Points on a hilly landscape, in no order, each with its height.
From any point a climber steps to the highest of the 2 points nearest to it. It stops when none of these is higher. Distance is the straight distance between rows; heights are no part of it.
<639>: [155 202  59 146 158 100 137 163 142  79 114  85  59 105 130 109 130  98
 105 159 147 122  98 235 137 167 164 161 127 137 116 149 163 119 113 233
 101 123 111  79 132 156 147 106 121  96 171 151 137 130  91]  height 333
<348>: [107 141 141 123  86 156 111  96 114 140  86 139 119 151 169 132 126 136
  82 106 122  66 163 100 109 160 135 105 122 154 193  91  65 133  84  72
 148  98 176 156 130 148 125 141 146 153 111 109 115 136 125]  height 99
<810>: [137 102 131 108 108  98 171 122 115 166 104 118 160 117  84 133 123 154
 141 111 121 102 139  92 146 129 152 124 131 171 162 158  94 130 125  90
 115  98 157 152 124 117 116 114 111 151 137 137 109 127 122]  height 128
<83>: [135 106 176 133  71 139 142 134  89 154 171 111 168 145  79 118 169 116
 129 135 190 181 143 118 153 124 159  91 163  71 130 100 124 160 184 124
  99  73  99 144 123  94 121 128  52 138 156 117  73 173 108]  height 508
<899>: [106  58 205 120 104 151 164 117 103 109 205 167 179 164 127 136 180 124
 114 156 147 202 144 112 138 111 134 119 153 112 102 123 130 196 200 166
  66 106 110 134 118 117 122 101  94  77 146 146  85 158 121]  height 196
<1220>: [110  89 145 176 113 121  88 151 141 115  69 103 164 109 115 137 127 128
 159  98 126  86 173 108 122 101 146 114 110  68 129 149 208 125 108  73
 127 156 174 110 104 113 172 132 107 157  77 173 141 126 159]  height 202
<1129>: [170 132 112 147 139 122 181  99 103  85 145  60 171 119  59 139 147 152
 158  96 124 131  98 136 183 126 207  99 162 117 161 144 118 123 143  73
 116 107 131 116 134 128 122 101 109 113  98 119 127 145  72]  height 396
<460>: [129 152  76 180 124 146 140 114 138 145 102 138 130  82 141 121 156 116
 103 130 118 164  97 157 135 140 138  93 178  77  64 136 155 140 133 134
 159 116 122 124 148 107 155 157 157 112  92 161 155 141 104]  height 150
<1043>: [146 120 160 134  58 126 129 122 110 176 123 113 161 146  74  68 159 116
 110 110 152 107 127 113 116 155 123 146 120 131 172  64  83 145 142 126
 106  52 101 161 122 162 126 107 100 185 200  95  84 137 120]  height 615
<846>: [ 99  77 176  88  84 136 139 119  98 125 135 199 103 166 173 166 173 118
 113 155 128 135 157  87 118  99 133 106 139 119 111 116 148 163 138 100
 128 134 125  85 151 114 169 141 187  85 149 139 131 125  98]  height 138
<1022>: [148 120 137  86 143 115 139  65 131 116  97 160 111 162 198 120 117 144
 110 129  78  78 148  92 173 121 150 170 119 150 171 122 145 107 136  88
 153 149 180 104 145 172 135 136 177 140 131 143 142 113 133]  height 165
<468>: [149 123 110  95 178 115 159  96 115  76 121 152 107 148  89 161 165 156
 136 146  86 159 116 130 152 112 164 133 183 179 144 165 100 137 172  66
 152 115 141 141 145 134 105 142 109 114 113 115 110 121 132]  height 60
<306>: [137 186  72  95 158 110 154 119 162  96  98 102 110 119 118  85 125 107
 141 126 162  87 102 172 141 151 129 167 113 145 148 144  89  93  97 148
 139 112 106  94 127 129 125 131 117 126 150 100 134 125 112]  height 288
<986>: [172 151 134 120 139 147 116 152 120 178 145 102  94  56 122 145 140 114
 105 169 138 166 106 208 143 141 149 140 158 126  90 122 188 153 145 192
 132 132  90 128 142 103 148 153 147 105  96 102 129 127  32]  height 357
<540>: [121 142 133 114 105 158 140 108  93 120 164 168 126 157 135 166 127 126
  73 169  63 122 108 171 162 136 144  77 148 142  99 138 158 179 107 137
 179 162 131  99 128 136 169 146 211  72  97 142 134 157  90]  height 471
<600>: [164  61 143 144 106  87 147  99  93 119 146 142 156 143 158 151 146 180
 127  98  95 151 142  98 141 139 161 114 151 120 195  91 114  85 110  40
 132  69 174 168  91 171 104 114 162 178 150 141 132 142 127]  height 101
<819>: [114 136  70 111 115  78 152 131 139 158 131 144 161 109 108 144 122 145
 127 114 118 120  94 129 115 144 119 110 119 155 127 160 163 113 102 105
 194 168 139 159 110 154 121 146 156 137 117 137 133 128 130]  height 145
<1130>: [ 90 110 160 152 144 145 127 122 129 122 207 179 167 132 144 156 137 151
 117 162 145 176 126 109  99 136 108  87 160 103 112 106 131 180 168 185
  88 113  96 129 134 139  82 122  99 111 109 174  92 146 152]  height 224
<430>: [131 189  46 154 188 147  83 154 107 136 126  83 123  71 136 122 159 126
 162 110 188 174 138 171 102 166  78 142 143  77 130 130 164 128 119 190
 116 123 108 162 114  91 132 132 104 154  94 149 134 133  79]  height 451
<388>: [146 159 166 103 131 158 146 138  88 174 147 134 156 118  94 161 154 119
 143 124 119 167 142 134 139 117 125 114 128 151  66 103 111 111 176 111
 119  85  74 157 145 139 105 129 107 129 173  99 114 142  79]  height 356
<938>: [129 179  92 169 183  80 117 156 147  82 138  73 110  87 117 106 102 110
 136 140 149 126 112 183 124 116 140 150 120 117 115 124 148 133  90 228
 116 164 103 124 169  97 132 114  94 166 121 138 153  75 146]  height 107
<579>: [ 78 193 115 127 123 147 145 127  73 114 130 156  98 147 106 144 126 116
  78 141 115 114 130 160 139 156 171  78 147 122  91 149 118 158 107 154
 135 139 111 113 163 151 152 120 170  83 110 167 130 168 105]  height 430
<91>: [142  75 184 139 144 115  82  89 135 118 171 104 123 128 124 108  50 160
 181  76  90 142 114  70 151 133 113 124 107 152 152 176 131 105 122  92
  93 160 184 138 121 136  83  68 142 125 118 139 137 111 224]  height 116
<641>: [117 111 125 114 104  82 167 114 122 142 134 179 176 171 153 192  99 138
  92 105  80  99 134  83 114 125  90 138  88 160 138 122 170  94 102  74
 196 162 168 141  90 188 141 133 199 149 171 140 142 137 158]  height 108
<630>: [160 147 123 109 166 137 126 151 117 173 144 124 128  58 130 160 144 147
 156 149 164 177 110 169 133 140 111 149 162 136  92 140 142 137 160 183
 117  96 104 142 119  75  94 165 108 127 119 120 123 118  64]  height 388
<463>: [140 203  57 130 151 121  78 127 178 133  90  78 104  87 123  92 102 132
 114  89 163 111  75 186  93 183 136 151  94 139 145 159 186 106  58 180
 148 174 108 157  97 172 146 121 157 117 104 115 116 124  90]  height 246
<476>: [161 168  92  96 155 125  89 112 130  96  96 130  79 123 192 104 103 151
 131 137  90 114 100 159 134 151 157 124 126 170 159 115 130 115 119 135
 157 160 135 113 134 180  89 143 139 122 125  81 144  84 110]  height 355
<909>: [143 136 183 127 131 183 138 165 120 104 121 139  62 131 143 141 114  98
 101 181 127 139 126 148 120 117 147  95 178 102 112  98 118 152 152 142
 146 107 105  90 147 101 100 158 125  98  97  98 145 108 110]  height 286
<1135>: [113 144  64 175 153 123 140 147 179 122  76 106 110  86 130 118 125 106
 123 127 158 120 109 131 122 119 126 129 143  74  84 125 161 148 114 170
 135 138 110 123 138  96 159 167 121 129  58 177 150 104 142]  height 164
<826>: [130 126 155  80 123 102 113 149 159 140 104 151 118 102 131 113  90 148
 169 142 119  87  95 113 134 109 101 170 103 190 128 159 137 129  99 139
 119 143 129 109 131 141 117 106 153 111 141 143 132 109 128]  height 158
<166>: [154  60 133 127 128  80 113 104 124 114 127 166 150  84 172 138 142 176
 181 136 103 146 129  76 127 109 103 146 125 137 129 129 161 124 145  71
 161 121 175 135 101 141 131 118 150 141 150 180 160 123 173]  height 208
<578>: [131 199  62 112 164 107  95 123 157 134 110  90 107 105 118  78 132 134
 163 119 165 124  79 176 119 187 132 146  99 141 174 182 117  94  72 156
 129 140  92 144 121 155 103 118 132 145 142  92 122 122  65]  height 267
<75>: [ 73  78 141 135  63 129 141 120 143 123 126 216 161 171 145 125 187 123
  63 142 118 113 173 101 105 140 117 137 145 110 129 102 127 130 133 123
 103 100 134 119 139 139 151 132 134 130 171 158 113 163 152]  height 110
<136>: [116 135  90 147 134 138 103 127 197 111  61 112 129 124 129  99 119 125
 137 125 105  86 138 117  96 107  96 173 107 141 166 155 114  92  95  61
 138 152 187 137  93 122 135 132 105 153  94 101 148 137 166]  height 218
<1014>: [ 73  60 180 125  89 132 121 106 132  97 120 202 136 172 177 153 165 146
 122 109 121 102 170  63  96 100 110 124 117 114 144 112 171 123 116  80
  95 129 149  84 142 131 157 122 171 117 190 142 152 123 162]  height 124
<401>: [149 180 126 140 153 190 126 152 108 125 123 102  47 126 145 118 117  82
  97 168 159 142 115 197 110 144 124 123 154  78 107 103 125 134 129 192
 123  78  80  82 114  88 136 166 141 109 111 111 163 131  82]  height 307
<725>: [111 179  51 144 127 161 112 159 115 167 113 105 133 105 112 132 181 125
 110 106 160 190 146 156  91 153  89 118 157 106 100 131 115 125 139 154
 112 103  96 183 101  88 116 145  88 128 121 132 120 159  71]  height 485
<74>: [152 113 129 133 157 125  52  94 156 121 171  75 114  84 134  78  67 118
 182 108 110 130  83  87 156  97 109 166  64 128 110 144 159  66 114 109
 136 203 175 117 134 128 129 102  88 153  88  76 157  88 186]  height 149
<942>: [115 130 132 126 123 133  78 171 178 157  73  86 137  80 126 116  90 125
 151 128 136  95 125 138  78 121  90 172 104 104 111 166 182 127  76 166
 115 150 134 144 105 100 156 133  92 113  79 143 127 104 115]  height 194
<516>: [143 129 112 152 165 107  72 145 159 113 154  73 123  67 157 114  90 152
 184 127 133 123 122 137 135  76 119 167 102 133 105 119 174 112 109 205
 110 173 123 102 166  76 131 126  78 171 105 121 138  55 143]  height 121
<645>: [161 132 119 128 119 128 205 128  93 129 168 143 167 150  67 155 129 144
 138 115  53 142 107 147 168 122 156 122 150 172  92 175 130 159 177 104
 161 124 106 153 141 139 131 135 149 114 153 114 114 146  98]  height 310
<851>: [ 94 162 100 133  64 145 145 138 151 146 120 138 115 186 143  95 165  69
  63 137 170 132 179 118  96 172 123 116 148  87 120  99  74 100 167 168
 112  98  93 122 117 121 148 143 111 138 161 130 113 176 114]  height 344
<452>: [151  70 166 141  81 118 168 139  77 158 122 123 157 137 121 129 155 158
  90 104 101 132 151  89 130 133 152  90 179 134 175 102 100 147 140  84
 118  89 146 157 114 127 130 119 125 153 137 152 105 145 118]  height 115
<350>: [154 127 156 116 185 100 150 140 152 101 164 140 122 145 105 123  73 161
 204  77 122 118  95 107 156 118 131 140 108 163 128 152  81 139 165 135
  79 133 116  96 159 125  79 113 132 129 153 111 138 102 218]  height 90
<625>: [129  83 155 145  67  92 111  82 106 134 128 163 158 165 165 126 129 148
  91  85  92 100 164  95 115 159 171 108 103 115 182  95 118  82  78  57
 120 101 170 155  91 206  98 103 168 184 171 115 124 150 121]  height 88
<780>: [ 75  71 156 170  93 135 107 162 122 114  88 118 126 150 122 145 121 135
 129 123 148 101 179  80  96  84 154 111 132  69 145 135 177 167 144 103
 124 156 147 138 121  72 162 136  75 132  78 168 112 131 177]  height 215
<422>: [102  97  96 150  82 110 186 144 121 147 137 148 174 168 140 193 122 130
  97 105  51  99 142 111  97 136  98 125 100 125 112 144 209 139 120  77
 196 165 159 125  91 144 182 163 176 147 134 144 140 137 145]  height 120
<98>: [140 158  45  92 152  60 136 152 152 142 161 127 121  99 101 147 123 149
 137 155 120 135  66 182 104 150 119 147 124 183 124 162 168 131 109 168
 180 167 109 148 111 149 121 154 135 124 122 113 131 103 124]  height 159
<148>: [133 149 100  99 108 125  65 151 160 143  61  72 112  85 107  84 143 114
 142 121 169 101 145 129 124 135 110 149 106 127 126 119 135 107  57 137
 117 133 142 134  93 106 157 138 113 122  87 133 149 118  95]  height 209
<69>: [135 101 146 162  92 125 114 120 173 143  99 120 140 122 127  91  91 124
 125  95 100 102 123  84 102 110  70 179  99 149 179 137  81  76  86  55
 109 116 197 162 107 115 120 121 114 150 136  89 143 130 150]  height 232
<286>: [142  63 138 136 119 119  90 116 153 137 127 138 146 104 139 110 120 141
 170 107 130 123 120  79 132  94  86 147  95 114 137 110 128  85 116  69
 113 126 188 140  89 108 115 126 117 160 147 123 171 114 216]  height 214
<1096>: [137  60 231 120 125 166 170 114 103 100 190 129 140 152 132 157 147 112
 156 158 173 175 123  81 150  76 137 117 144  93  86 118 129 183 209 141
  75  96 113 106 135  63 130 136 114  72 111 114 117 128 124]  height 173
<27>: [123  95 188 137  88 134 111 128  97 128 214 131 165 133 105 160 157 152
 130 163 197 184 157 106 131 125 166  80 165  46 149 104 137 163 147 143
  98  95 114 147 107  80 131 128  55 125  93 161 111 168 121]  height 466
<623>: [121 189  87 113 159 111 133 136 144  88 124 135  86 121 132 115 117 127
 110 176 117 108 100 197 155 159 160 137 114 172  97 148 168 140  87 216
 147 152 137  90 168 165 152 109 149  95 120 154 125 124 117]  height 364
<761>: [106 126 121 126  79 150 126 123 136 149  63 114 102 150 109 107 161 112
  84 123 155  97 176 109  78 138 143 103 122 118 171  85  78 140 101  85
 113 102 150 172 118 107 141 137 102 142 110 118 117 131 150]  height 112
<170>: [128 151 146 145  97 164 165 126 108 164 120  85 185 147  65  91 194 100
 111 136 177 156 148 131 115 161 136 121 109 111 138  86  88 166 195 122
 100  60 104 156 140 137 130 115  50 145 154  81  68 151 103]  height 557
<542>: [127  82 156 147 166 107  97  98 143 119 168 127 130 124 125 129  85 187
 191  83 120 172 125  71 121 108 103 108 113 161 137 133 103 138 172 124
  82 151 152 135 131 113  83  99 100 142 139 132 135 125 240]  height 103
<832>: [107 115 120 103 117  82 141  99 156 139 133 190 154 156 132 152 119 149
 130 105 102 141 129  90 101 134  81 159 115 184 114 129 117  85 111  87
 140 123 131 181  97 184 107 110 179 123 204 143 115 140 172]  height 94
<130>: [111 156 101 195 161 139  91 154 181 115  94  79 153  88 111  97 104  93
 145 119 166  89 125 149 108 117 100 153  98  61  96 114 166 103  75 155
 134 161 123 128 122 102 168 153  96 155  77 134 148 119 164]  height 179
<282>: [143 122 159 128 154 167 140 151 108 109 140 124 107 179 122 129 103 131
 130  88  99  99 149 121 134  97 142 121 103 164 139  66  51 141 159 121
  89 121  99 103 148 168  83 124 124 138 161  58 131 119 194]  height 291
<498>: [131 142  91 107 149  84 107 155 175 154 134 119 116  62 146 108 101 160
 161 136 127 113  92 151  98 145  86 179 105 158 125 175 172 105  80 183
 118 157 102 130  96 122 117 122 115 111 129 144 112 108 105]  height 177
<691>: [ 96 110 148 145  77 133 103  78 128 119 113 126 143 181 144 116 133 114
  78  77 107  67 161 100 110 122 164 112  91 119 203 123  95  90  63  44
 112 124 191 145 116 158 127 100 145 171 115 111 104 146 128]  height 89
<770>: [139 179  90 117 111 115  67 105 185 139  67  78 113  91 124  62 122 119
 121 109 157  82 114 147 123 144 146 117  77 150 146 128 159  94  41 129
 178 165 162 133 105 168 150 113 129 128  87 121 128 128  86]  height 227
<561>: [ 91 111 150 126 136 145 104 131 121 102 125 113 136 155 150 126 119 144
 153 136 126  98 143 107 154  92 128 106 117 113 157 122 132 114  97 121
 126 179 134  73 147 136 110 108 125 130  82 154 153 122 175]  height 200
<285>: [157 134 139  78 122 123 181 133  72 196 158 160 169 130  95 176 139 123
 168 116 124 127 102 131 140 119  87 142  99 181  76 102 133 119 152 109
 154  79  86 157 116 169 140 130 162 115 197 108 139 146 108]  height 332
<1163>: [112 127 129  91  78 141 134 126 123 173 135 183 114 171 163 152 162 103
  81 149 150 128 176 124  91 167 102 156 152 128  96 116  54 102 163 154
 100  74  82 142 101 119 148 145 140 103 193 137 108 158  94]  height 319
<766>: [118 116 151 127 128 136 180 148 112 137 164 162 138 131 121 139 124 128
 128 150 130 143 105 116 150 131 134 119 135 119 111 166  98 165 165 149
 111 104  94  86 181 133 124 120 154  90 131 143 113 124 129]  height 55
<634>: [131 155 113 111  84 151 137 120  99 191  73 130  93 125 116 136 143 102
  71 115 122 134 151 130 117 146 168  95 163 139 127 114  93 146 117  87
 134  98 140 164 110 106 169 162 150 117  99 144 141 143  95]  height 123
<1123>: [130 136 123  83  81 119 173 115 101 189 167 191 152 158 133 179 130 103
  91 123 116 137 121 129 118 157 106 131 131 151  87 121  90  96 148 125
 161  95  90 134 111 161 150 155 191 113 191 125 132 135  82]  height 306
<695>: [138 130 126 126 117 132 123 131 167 148 125 105 109 151 127  90  91 107
 132  66 138  91 137 108 118 119  90 170  91 150 148 117  36  68  83 114
  83 115 121 150 108 115 108 124 124 151 167  77 127 128 153]  height 250
<690>: [183 164 119  50 150 142 127  96 120 122 122 166  97 111 171 138 110 140
 111 157  82 137 112 167 161 142 157 125 129 192 125 104 148 130 147 136
 187 128 136 117 127 195 114 146 161 107 146  77 123 129  86]  height 385
<955>: [140 201  64 131 158 128 164 146 116 107 102  78 105 113  88 120 130  91
 151 152 139 138  99 201 143 177 146 161 130 110 111 157 105 100 142 185
 108  97  90 110 151 132 132 126 122 119 148 132 131 133  83]  height 308
<845>: [153 110 123  64 107 133 155 103  98 125 130 175 134 140 187 151 102 152
  78 155  69 103 104 138 157 130 136 111 124 163 123 111 194 155 125 118
 217 163 155  96 116 178 154 155 191 118 121 131 124 133 110]  height 426
<741>: [117  81 179 134 159 128 165 127 120  69 185 148 157 189 132 148 136 158
 163 116 158 129 115  86 179 113 134 125 136 110 147 127  89 150 167 129
  74 131 101  84 161 136 129  90 146  86 136 162 125 145 161]  height 68
<234>: [111 146 101 124 158 134 114 172 129 122 126  97 113 134 111 111 106 112
 140 123 168 123 145 138 105 110  83 154  91 111 129 137  56  81 102 157
  87 141 105 120  88  76  99 116  78 133 140 110 132 118 143]  height 233
<854>: [111  51 210 150 130 112 118 123 145  97 194 153 153 169 157 132 107 175
 175  92 152 117 115  67 136 120  98 104 110 100 161 121 132 133 119 130
  73 154 128 108 121 135 135  80 177  88 126 179 151 141 191]  height 85
<1030>: [132  78 181  89 114 102 173 119 120 150 117 154 149 107 108 131 119 162
 158 135  95  95 123  83 146 109 104 169 112 198 146 161 136 141 100 106
 109 109 175 118 138 145 138 105 161 136 174 159 121 132 148]  height 143
<559>: [134 143  77 136 167  91 106 127 123 105 117 110 102  76 144 158 125 154
 124 173  85 152 117 152 106 119 147 106 165 150 105 148 184 154 151 140
 163 175 144 127 140 125 125 138 105 137  66 143 138  97 125]  height 248
<496>: [135  75 174 136 141 101 115  86 118 117 145 136 144 141 147 127  51 164
 168 124  60 112 106  62 137 123 112 168  97 155 178 199 184  99 124  84
 155 179 188 149 110 180 104  80 170 127 121 176 116 136 184]  height 132
<127>: [ 77 107 153 163 110 171 143 148 124 140 140 152 126 160 152 135 162 103
  64 196 153 173 156 112  94 130 131  69 174  67 105 113 114 171 183 154
 115 122 114 130 129 107 106 144  90  89  97 151  99 139 124]  height 247
<340>: [116 169 126 155  85 134 162 127 102 152 115 119 128 127  70 109 168  70
 109 124 158 156 146 146 156 133 174  90 141  75 102 143 103 132 146 130
 110  89 110 107 152  97 171 138 128 119 127 164 121 163 110]  height 393
<312>: [140 195 103 158  85 159 150 146 119 154 133  97  82 162 104  96 142  36
  88 144 197 146 170 142 111 133 126 131 144  46  99 127  89 113 172 171
 124  90  71 104 131  91 178 154 124 136 139 131 138 178 110]  height 368
<923>: [140 187 116 129 183 148 124 159  98  90 105  95  65 136 151 114  93 113
 110 149 132 104 104 186 136 150 166  96 125 132 146  83 110 124 109 156
 139 138 126  67 161 136  96 142 142 123 146  91 159  84 110]  height 329
<366>: [105 154 129 134 159 128  98 157 108 126 133 105 123 110 118 127 104 129
 146 143 162 130 124 114 124 118 134  92 111 111 138 122 101 125 124 153
 111 146 109 106 156 106  88 120  92 129  97 122 139  96 146]  height 217
<1182>: [110 148 168 138 142 188 149 152 103 137 120 115 109 138 123 117 157  70
  98 179 176 180 159 148 118 140 143  96 167  92 106 103  78 123 174 133
 112 100 101 132 135  99 102 147  87 102 113 106 106 131 105]  height 266
<52>: [142  82 131 127 135 118 118 132 125 125 122 145 155  63 167 154 137 170
 149 163  95 141 128 116 148 119 118 110 144 121 121 128 194 164 150 116
 162 143 156 121 122 117 141 143 120 132  75 161 139 117 120]  height 228
<922>: [120 128 125 142  72 142 140 102 127 135  79 166 121 133 148 117 153 117
  76 118  96 111 134 133 136 138 160  84 158  84 110 112 157 138 107 107
 157 115 158  97 131 110 189 164 184 114 115 148 155 135 107]  height 136
<51>: [169 177  71 143 185 139 119 156 132 142 140  73 112  74 114 106 159 137
 195 117 198 164 107 183 114 149  92 159 139 111 145 143 104 138 134 164
 110  89 104 134 134  67 108 151  77 146 133 102 131 127  93]  height 421
<646>: [159 102 176 113 103 147 176 110  89 128 176 134 190 165  89 166 156 137
 120 112  51 173 141 124 159 114 140 111 152 153  82 125 127 156 190  92
 114 110  98 168 129 158 115  99 129 116 179 118  94 164  99]  height 330
<1198>: [149 170  91 161 138 119 167 116 102 120 126  98 133 109  72 116 149 104
 124  87 119 148 101 154 194 128 187  70 162 110 131 150 120 139 127 100
 148 125 106 116 163 136 147 111 155 135 113 137 132 152  79]  height 423
<345>: [112 139 102 171 112 177  82 170 136 179 115 115 117 111 131 114 147 155
 146 106 159 139 144 137  76 158  88 111 146 106 134 100 126 134 131 159
 141 101  70 186 129  95  97 159  87 158 123 110 110 144  95]  height 519
<97>: [135  74 164 115 141 148 123 140 125 138 131 115 129 166 120 128 128 129
 128 118 162 149 144 117 110 110 117 111 118 151 124  56  55 158 204 146
  69 125 112 124 120 106  76 119  82 144 150  84 118 124 195]  height 271
<508>: [108 122  90 148 116  93 168 170 150 159 127 125 187 136 122 190  96 140
 115  96 101  99 113 128 101 118  98 122 109 131  80 164 212 144 114 134
 202 198 115 132 115 164 161 144 164 149  94 140 128  98 131]  height 131
<956>: [126  56 193 150 138 129 109 103 165 110 145 146 135 199 150 102  80 158
 139  68 104 111 129  71 167 126 106 126 109 141 176 141 124 103 101  92
 102 152 146 113 128 176  99  81 194 111 158 153 138 147 220]  height 100
<678>: [131  86 195  79 108 147 132 135 114 147 140 177 126 120 150 174 161  93
 150 196 156 174 137 102 133  90 123 122 144 116  76 116 141 159 171 128
 118 109 114 113 132  89 149 142 129  71 126 131 129 104  77]  height 154
<546>: [133 182 132 135 132 170  95 149 113 150 137 102  63  99 155 141 121  85
  97 172 168 164 118 199 101 144 133 127 165  81  87 118 182 143 115 232
 146 105  64 141 142  99 165 149 141 112  94 141 141 109  39]  height 331
<337>: [180 142 140 124 146 109 162 124 109 139 177 127 134  98  93 143 136 129
 131 152  75 178  88 165 190 102 157 112 172 156  81 172 160 174 161 142
 171 150  98 132 158 109 155 150 153 100 106 115 122 119  77]  height 287
<712>: [ 96 169 109  90 168 142 132 106 125  76 109 166 112 149 107 139 139 125
 110 164 112  91 136 152 154 138 152 146 132 170 127 158 129 134  84 145
 144 159 146  89 160 155 116 104 164  99 141 140 133 144 116]  height 395
<398>: [142 172 104 139 189 161 153 163 111  68 132 111  85 150 107 128 109 104
 125 107 126 102 117 172 116 129 139 137 107 155 133  95  37 110 127 108
 120 130  98  89 139 133  88 134 128 143 168  41 149 105 144]  height 309
<889>: [ 88 122 123  98 148 144  84 102 149 111 126 165 123 144 144 150 148 151
 136 115 123 125 158 114 104 137  80 166  92 200 130 119  71  98 118 102
 107 143 139 174 116 168  83  95 126 120 160 120 127 137 176]  height 81
<848>: [ 87  69 111 136  59  87 182 135 109 139 145 193 184 160 130 168 178 138
  79 117  75 154 152 120 111 120 103 109 140 122 103 130 149 144 129  84
 143 135 147 140 103 143 163 136 174 123 168 158 123 153 129]  height 106
<996>: [136 135 104 111 151  89  76 115 164 111 121  73 108  82 141  80  99 132
 187 124 105 113 123 118 153  91 138 145  92 158 127 143 158  78 106 139
 140 183 141 106 146 141 107  98  96 165 111 115 134  97 130]  height 135
<38>: [143 155 108  99 146 131 130  97 183 104 113 140 106 141 153  81  91 133
 157  91 133  78  74 130 124 155  96 178 109 144 160 153  70  85  93 114
 129 105 113 132 113 143 119 135 149 149 167  82 141 109 152]  height 268
<333>: [105 120 180 107 147 112 109  67 121 136 108 162 134 177 192 122  78 135
 102 100  72  61 144  67 155 113 124 182  98 161 200 166 148  89 104  73
 151 170 210 132 138 177 117  89 193 131 139 159 117 125 157]  height 148
<753>: [134 136 127 136  81 164 114 140 125 171 125 106  92 142 113 102 147 109
 100 100 159 132 159 139 101 151 122 123 157 130 158  74  78 130 146 132
 131  69  69 187 133 109 122 150  96 175 174  65  91 156  84]  height 560
<267>: [ 94  91 154 140  99 116  92 151 133 130 133 131 120 125 124 153 107 125
 154 160 203 135 164  80  90  81 132 113 121  72 137 123 144 178 144 150
 128 134 129 154 128  38 105 156  63 124  79 153 109  89 182]  height 229
<477>: [153 178 123 175 178 119 138 158  81  99 150  73  87  87 106 124 116  77
 123 177 149 147 113 212 149 137 171 119 143 121 113  94 166 157 137 235
 109 116 121 109 192  89 132 125  91 140 125 137 157  78  93]  height 95
<444>: [105 140  93 111 175 122 129  99 135  75 103 139  95 156 122 137 156 136
 128 138 110 133 155 120 112 118 128 144 140 189 166 154  62 123 124  71
 128 113 146 163 143 158  97 112 112 143 131 103 117 120 148]  height 69
<15>: [123  93 137 160 131 131 103 134 186 131  43 112 161  87 131 128 121 124
 157 129 105  63 149 128 123 134 104 166 101 106 131 173 192 119 118  71
 167 153 213 131 112 149 162 125 103 153  76 144 142 129 165]  height 203
<543>: [145 104 175  70 164 137 126 109 107  90 113 147 107 166 165 133 134 138
 154 133 104  92 152 102 195  87 151 136 109 149 175 114 130 134 130 107
 130 149 151  45 166 166 133 109 153 112 132 146 149 129 132]  height 182
<1092>: [116 124 109 177 169 126  78 123 176 102 152 110 177 100 127  93  91 117
 166 116 146 119 101 117 138  88  78 158  85  75  95 133 124  80  95 106
 134 189 133 126 119 118 136 125  88 154 106 109 151  97 189]  height 163
<315>: [110  86 131 141 117 110  99 146 129 131 153 127 167 151 116 113 130 138
 117 137 191 168 148  87 109 102 119 111 117  88 130  77  84 158 170 155
  94 135 130 123 106  64  93 130  45 148 112 110  95 130 203]  height 249
<1046>: [160 151 102 143 191 107 136 121 127  75 138 105 102  85 105 134 138 125
 129 179  91 203  88 189 149 115 168 117 189 139  74 157 161 154 172 148
 154 155 138 148 150 106 147 137 114  98  93 129 123 104 101]  height 265

For each start below, name the point where the climber stops.
<52> -> <388>
<1096> -> <1043>
<546> -> <1043>
<1220> -> <540>
<691> -> <130>
<350> -> <540>
